Each row is a point on a landscape with many peaks, with its height.
A climber steps from a point to the highest of its 2 nearest points, and stops where none of them is higher. Distance is the straight distance between rows; heights are no part of it.
J_338: [132 116 157 178 119 114 142  97 147 111 150 151  99 108 128 152 113 114
 112 134 142 115 141 129 139]  height 641
J_490: [126 200 107 129 154 125 142 144 112 153 121  78 137  96 132 128 103 153
 187 137  91 139 116 147 149]  height 520
J_733: [175 103 105 163 106 148 141 109 216 117 180 127 121  90 123 160  92  94
 147 177 102 110 155 138 159]  height 590
J_942: [144 102 140 166 117 122  87 111 127 150 117 188 100 150 135 137 100 109
  86 130 132  84 103 174 121]  height 532
J_998: [118 215 143 197 120  95 171 121  95 132 138 101 106  63 126 168  64 166
 154 110 113 168 117 163 181]  height 388
J_55: [115  70 154 127 103 140 121  93 130  97 121 156 129 188 136 121 147 101
  53 113 178 102 155 101  98]  height 306
J_724: [111 207 124 153 136  95 179 113 112 126 129  62 120  86 114 128 107 164
 184 111 104 147 148 122 149]  height 396
J_325: [181  77  82 124 111 141  65 162 149 182 121 167 126 144 141 117 129  95
 105 169 106 100  96 176 139]  height 161
J_333: [144  93 100  59 143 151  90 195 104 143 112 130 170 122 136 109 191 135
 152 125 143 179 101 115 113]  height 33
J_511: [125  53 139 137 110 157  88 128 136 126 135 198 113 149 148 135 123  84
  57 136 158 121  99 150 134]  height 531
J_839: [133  79 157 165 103 133 134  89 155  95 148 159  98 150 127 137 113  99
  79 135 161 101 161 117 122]  height 692
J_280: [129 189 111 114 143 132 153 140 140 134 140  73 157  89 121 135 121 150
 200 135  84 154 130 131 146]  height 467
J_50: [121  86 116  67 139 159  94 193  97 122 118 144 176 106 142 127 179 129
 142 116 162 203  91 116 126]  height 72
J_509: [139 111 110 125 127 117  79 133 108 166  88 146 127 175 128 110 128 129
 101 125 114  76 108 150  95]  height 451
J_16: [166 143  78 111 138 144  89 179 133 189 111 137 136 102 149 138 123 122
 154 179  98 134  70 180 161]  height 234
J_193: [ 87 121 186 137 121 138 194 105 127  55 143 141 117 113 139 169 141 128
  78 107 183 173 161  79 142]  height 634
J_979: [ 96  80 170 125 126 161 129 124 118  96 131 192 118 135 150 147 143  92
  54 119 179 152 100 118 132]  height 459
J_419: [156 136  93  93 124 144 149 133 207 116 159  63 158 121 100 103 155 124
 190 151  97 118 167  96 111]  height 372
J_324: [101  77 147  79 130 143  92 159  89 127 101 177 146 162 141 111 179 119
  80 108 169 160  89 120 103]  height 248
J_988: [179 120  95 167 110 147 124 119 200 138 169 136 129  84 134 167  88  95
 152 179  94 110 125 167 168]  height 574
J_768: [118 138 156 141 130  97 145  98 121 113 128 123 109 137 119 119 135 133
 120 116 137 111 149 113 117]  height 500
J_200: [118 107 144 127 111 167 161 123 163  79 173 131 155  74 131 171 101 131
 134 135 132 176 148 100 158]  height 524
J_187: [104 206 147 206 119  76 181 108  97 113 137 112  86  85 126 159  89 169
 149 102 136 159 131 146 173]  height 404
J_620: [164  77  97 121 109 137  81 140 157 155 132 160 133 157 130 111 132  99
 108 153 113  96 123 153 127]  height 131
J_174: [ 95 129 133  81 148 119  93 139  67 142  73 130 144 188 127  88 160 150
 102  92 137 114 107 115  83]  height 155
J_206: [105 157 144 105 150 119 149 127 115 118 132  94 143 120 120 112 145 142
 161 110 122 145 136 100 124]  height 498
J_989: [107 141 152 127 140 121 149 116 129 110 142 119 133 106 123 134 135 133
 142 119 131 142 138 113 140]  height 557
J_354: [138 106 122 154 120 115  74 121 113 166  91 167 107 177 133 127 109 127
  90 123 120  65 103 175 106]  height 447
J_253: [114 182  98 115 177 134 107 167  68 184  85 119 119 121 142 115 112 146
 154 128 104 144  76 161 139]  height 384
J_106: [164 143  71  85 154 142  85 193 109 197  95 123 138 114 149 118 143 142
 162 172 102 140  67 171 143]  height 292
J_339: [152 139 107 121 122 129 169 110 201 112 163  71 141 101  99 117 136 128
 186 154  92 117 173  98 124]  height 395
J_290: [ 80 204 153 121 151 103 185 125  75 109 109  60 131 121 118 103 141 174
 166  74 130 166 142  95 140]  height 379
J_46: [ 89 135 167 109 140 126 175 113 124  78 141 112 139 126 117 124 162 143
 124  97 163 157 161  72 122]  height 535
J_682: [110  88 133  62 131 143 114 151 117 111 123 132 164 162 124  94 182 122
 117 110 157 148 126  81  97]  height 473
J_554: [ 98 116 139  59 148 142 124 149 111  99 128 104 170 152 121  86 190 142
 150  99 154 158 135  69  90]  height 639
J_703: [181 108 114 184 106 113 116  98 182 140 157 140 100 125 118 141  91  97
 138 164 112  75 146 161 132]  height 536
J_426: [153 134  83  88 147 131  84 177 108 189  98 128 137 138 139 110 140 130
 141 157  95 117  84 152 118]  height 374
J_515: [126 213  99 145 174 117 141 139  91 183  96  90 108 107 134 117  83 153
 173 128  90 122 101 164 143]  height 620
J_288: [149  80  94  68 116 141  89 167 139 145 126 120 163 164 127  86 176 117
 135 139 125 122 134 108 100]  height 49
J_623: [ 93 176 120 104 182 112 126 142  51 163  66  97 121 164 122  78 128 167
 138  90 116 116 115 119  89]  height 182
J_100: [ 98 157 143 105 160 105 116 129  64 148  76 119 119 168 125  94 135 155
 113  95 128 111 111 127  97]  height 117
J_930: [ 97 199 136 127 147 104 181 123 106 112 126  55 131 100 110 114 132 167
 183  97 109 159 151 105 141]  height 426
J_144: [130 153 124 149 145  96 112 119  90 166  85 131  97 152 123 117  99 142
 125 116 115  77 112 156  99]  height 579
J_582: [145 100  93  59 133 146 101 179 132 135 131 107 172 140 123  94 189 131
 164 135 130 148 131  99  99]  height 13
J_659: [156 157  98 120 118 142 166 120 201 118 166  63 154  80 107 139 121 137
 199 158  80 130 163 119 142]  height 413
J_154: [148 147 129 165 131  98 119 107 124 155 114 134  95 133 125 133  99 123
 134 131 114  83 123 157 117]  height 509
J_331: [ 82 131 198 157 131 124 184 103 100  72 128 166 101 124 145 170 147 125
  57  92 188 170 138 112 138]  height 583
J_674: [161 150 123 173 129 107 114 116 143 161 130 145  93 107 131 148  89 113
 141 150 105  87 114 171 143]  height 530
J_529: [ 82 161 174 128 134 107 196 105 111  70 140 105 131 114 119 138 156 155
 122  87 162 174 169  79 143]  height 586
J_11: [160  85 122 177 101 154 136 107 197 104 179 148 109  88 130 171  79  90
 126 168 120 119 145 137 165]  height 604
J_110: [135  75 151 159 108 135 104 104 139 120 135 183 105 156 137 133 114  98
  69 128 151  96 125 143 126]  height 618
J_891: [107 153 121  66 151 114 124 144  94 135 104  82 153 167 116  72 175 153
 159 105 117 124 136  87  76]  height 351
J_219: [122 176 137 193 105  57 179  81 129 100 141 112  71 115 100 143 124 158
 149 123 143 109 172 114 126]  height 434
J_255: [ 92  96 145  77 145 154 100 170  77 121 106 168 158 128 145 124 179 127
 114 105 172 196  76 125 126]  height 139
J_903: [105  91 157 111 109 181 159 132 149  60 171 147 151  80 139 181 113 124
 110 125 158 193 136  89 156]  height 553
J_75: [114 119 164 148 130 130 150 105 141  95 152 147 120 110 129 149 123 117
 106 122 149 138 138 117 145]  height 609
J_954: [146 108 138 183 110 128 138 105 172 113 167 148 108  88 126 164  94 106
 122 153 125 116 139 139 159]  height 619
J_347: [111 154 121  87 153 120 134 143 115 127 117  84 149 138 116  90 159 144
 170 113 113 133 135  98 104]  height 431
J_47: [114  72 134  81 120 143  93 147 113 122 114 161 150 171 133 100 173 110
  86 113 166 142 118 102 101]  height 349
J_632: [162  86  98 151  94 120  85 100 163 142 123 133 121 183 118 112 124 104
 109 138 114  61 159 145 104]  height 468
J_760: [155 133  94 125 131 115  91 129 132 171 101 117 125 167 125 103 121 124
 130 147  90  71 124 151  99]  height 562
J_376: [147  69 126 145 100 137 118  99 173 104 157 140 116 159 120 121 110  94
  97 144 142  97 165 116 121]  height 637
J_588: [139 128 126 138 107 160 160 121 174  97 182 124 162  55 124 177  86 138
 150 149 107 174 144 123 164]  height 503
J_865: [179  95 104 170  94 117 104  90 176 143 142 133 107 162 116 125 102  98
 127 155 110  58 164 155 112]  height 511
J_121: [178 132 119 188 116 124 121 113 175 151 157 150  98  93 130 164  80 101
 146 169 102  91 127 173 159]  height 555
J_431: [113 125 124  69 145 121 102 148  96 138  97 111 157 176 122  81 172 144
 132 108 126 123 126  97  84]  height 264
J_123: [125 206 146 177 120 128 157 132 100 139 152 119 132  51 133 175  53 156
 153 125 100 187  96 185 195]  height 365
J_990: [102 174 110  98 178 123 114 164  58 174  82 115 121 144 134  95 126 155
 144 108 113 136  86 141 117]  height 280
J_492: [171 106  91 121 126 139  73 172 131 190 114 171 126 120 148 133 127 101
 123 172 104 120  71 186 149]  height 193
J_475: [119 205  91 141 186 130 122 158  69 201  83 116 103 115 139 117  84 157
 153 124  97 124  76 175 144]  height 499
J_64: [147  75  99  96 110 136  80 145 145 148 121 139 150 173 129  96 153 108
 105 138 122 102 134 126 105]  height 92
J_792: [ 88 104 191 147 131 147 157 114 107  90 135 189 103 124 155 169 136 103
  51 104 186 159 108 133 140]  height 523
J_182: [143 175 110 120 121 140 170 125 174 112 165  75 167  67 112 150 108 152
 194 145  82 159 151 127 148]  height 432
J_908: [117  77 137 124 102 129  99  90 131 112 107 144 135 204 131 106 150 112
  68 102 155  83 158 111  91]  height 296
J_201: [160 123  82  94 133 126  85 161 129 183  99 116 137 167 132  91 140 128
 133 154  93  86 108 144 103]  height 469
J_563: [109 187 155 201 112  62 185  95 115  99 137 123  74 105 116 156 116 161
 145 116 148 132 154 125 147]  height 421
J_868: [119 163 153 172 117  66 164  83 113 114 124 111  87 137 103 126 131 154
 136 112 140 101 162 115 111]  height 456
J_189: [ 92 121 164  84 143 127 154 119 116  90 129 109 153 154 118  99 179 136
 124  99 157 144 157  64  99]  height 485
J_350: [ 89  97 180 119 111 173 180 120 136  49 156 148 128  94 144 186 124 119
  80 119 179 185 147  84 154]  height 591
J_378: [147 135 131 153 106 159 144 124 169 114 179 140 152  52 131 191  73 131
 142 154  98 172 123 155 179]  height 487
J_727: [114  53 160 120 104 162 120 114 138  90 138 182 116 166 146 138 134  83
  44 123 181 128 130 109 120]  height 386
J_491: [137  84 112 141  96 119  93  91 142 132 103 124 134 198 122 101 137 117
 101 118 126  63 165 125  93]  height 399

Where does a climber stop that starts at each point below?
J_582: J_760
J_492: J_760
J_378: J_193
J_563: J_338
J_419: J_515
J_431: J_338
J_55: J_193
J_50: J_554
J_988: J_338
J_339: J_515
J_100: J_515
J_588: J_193
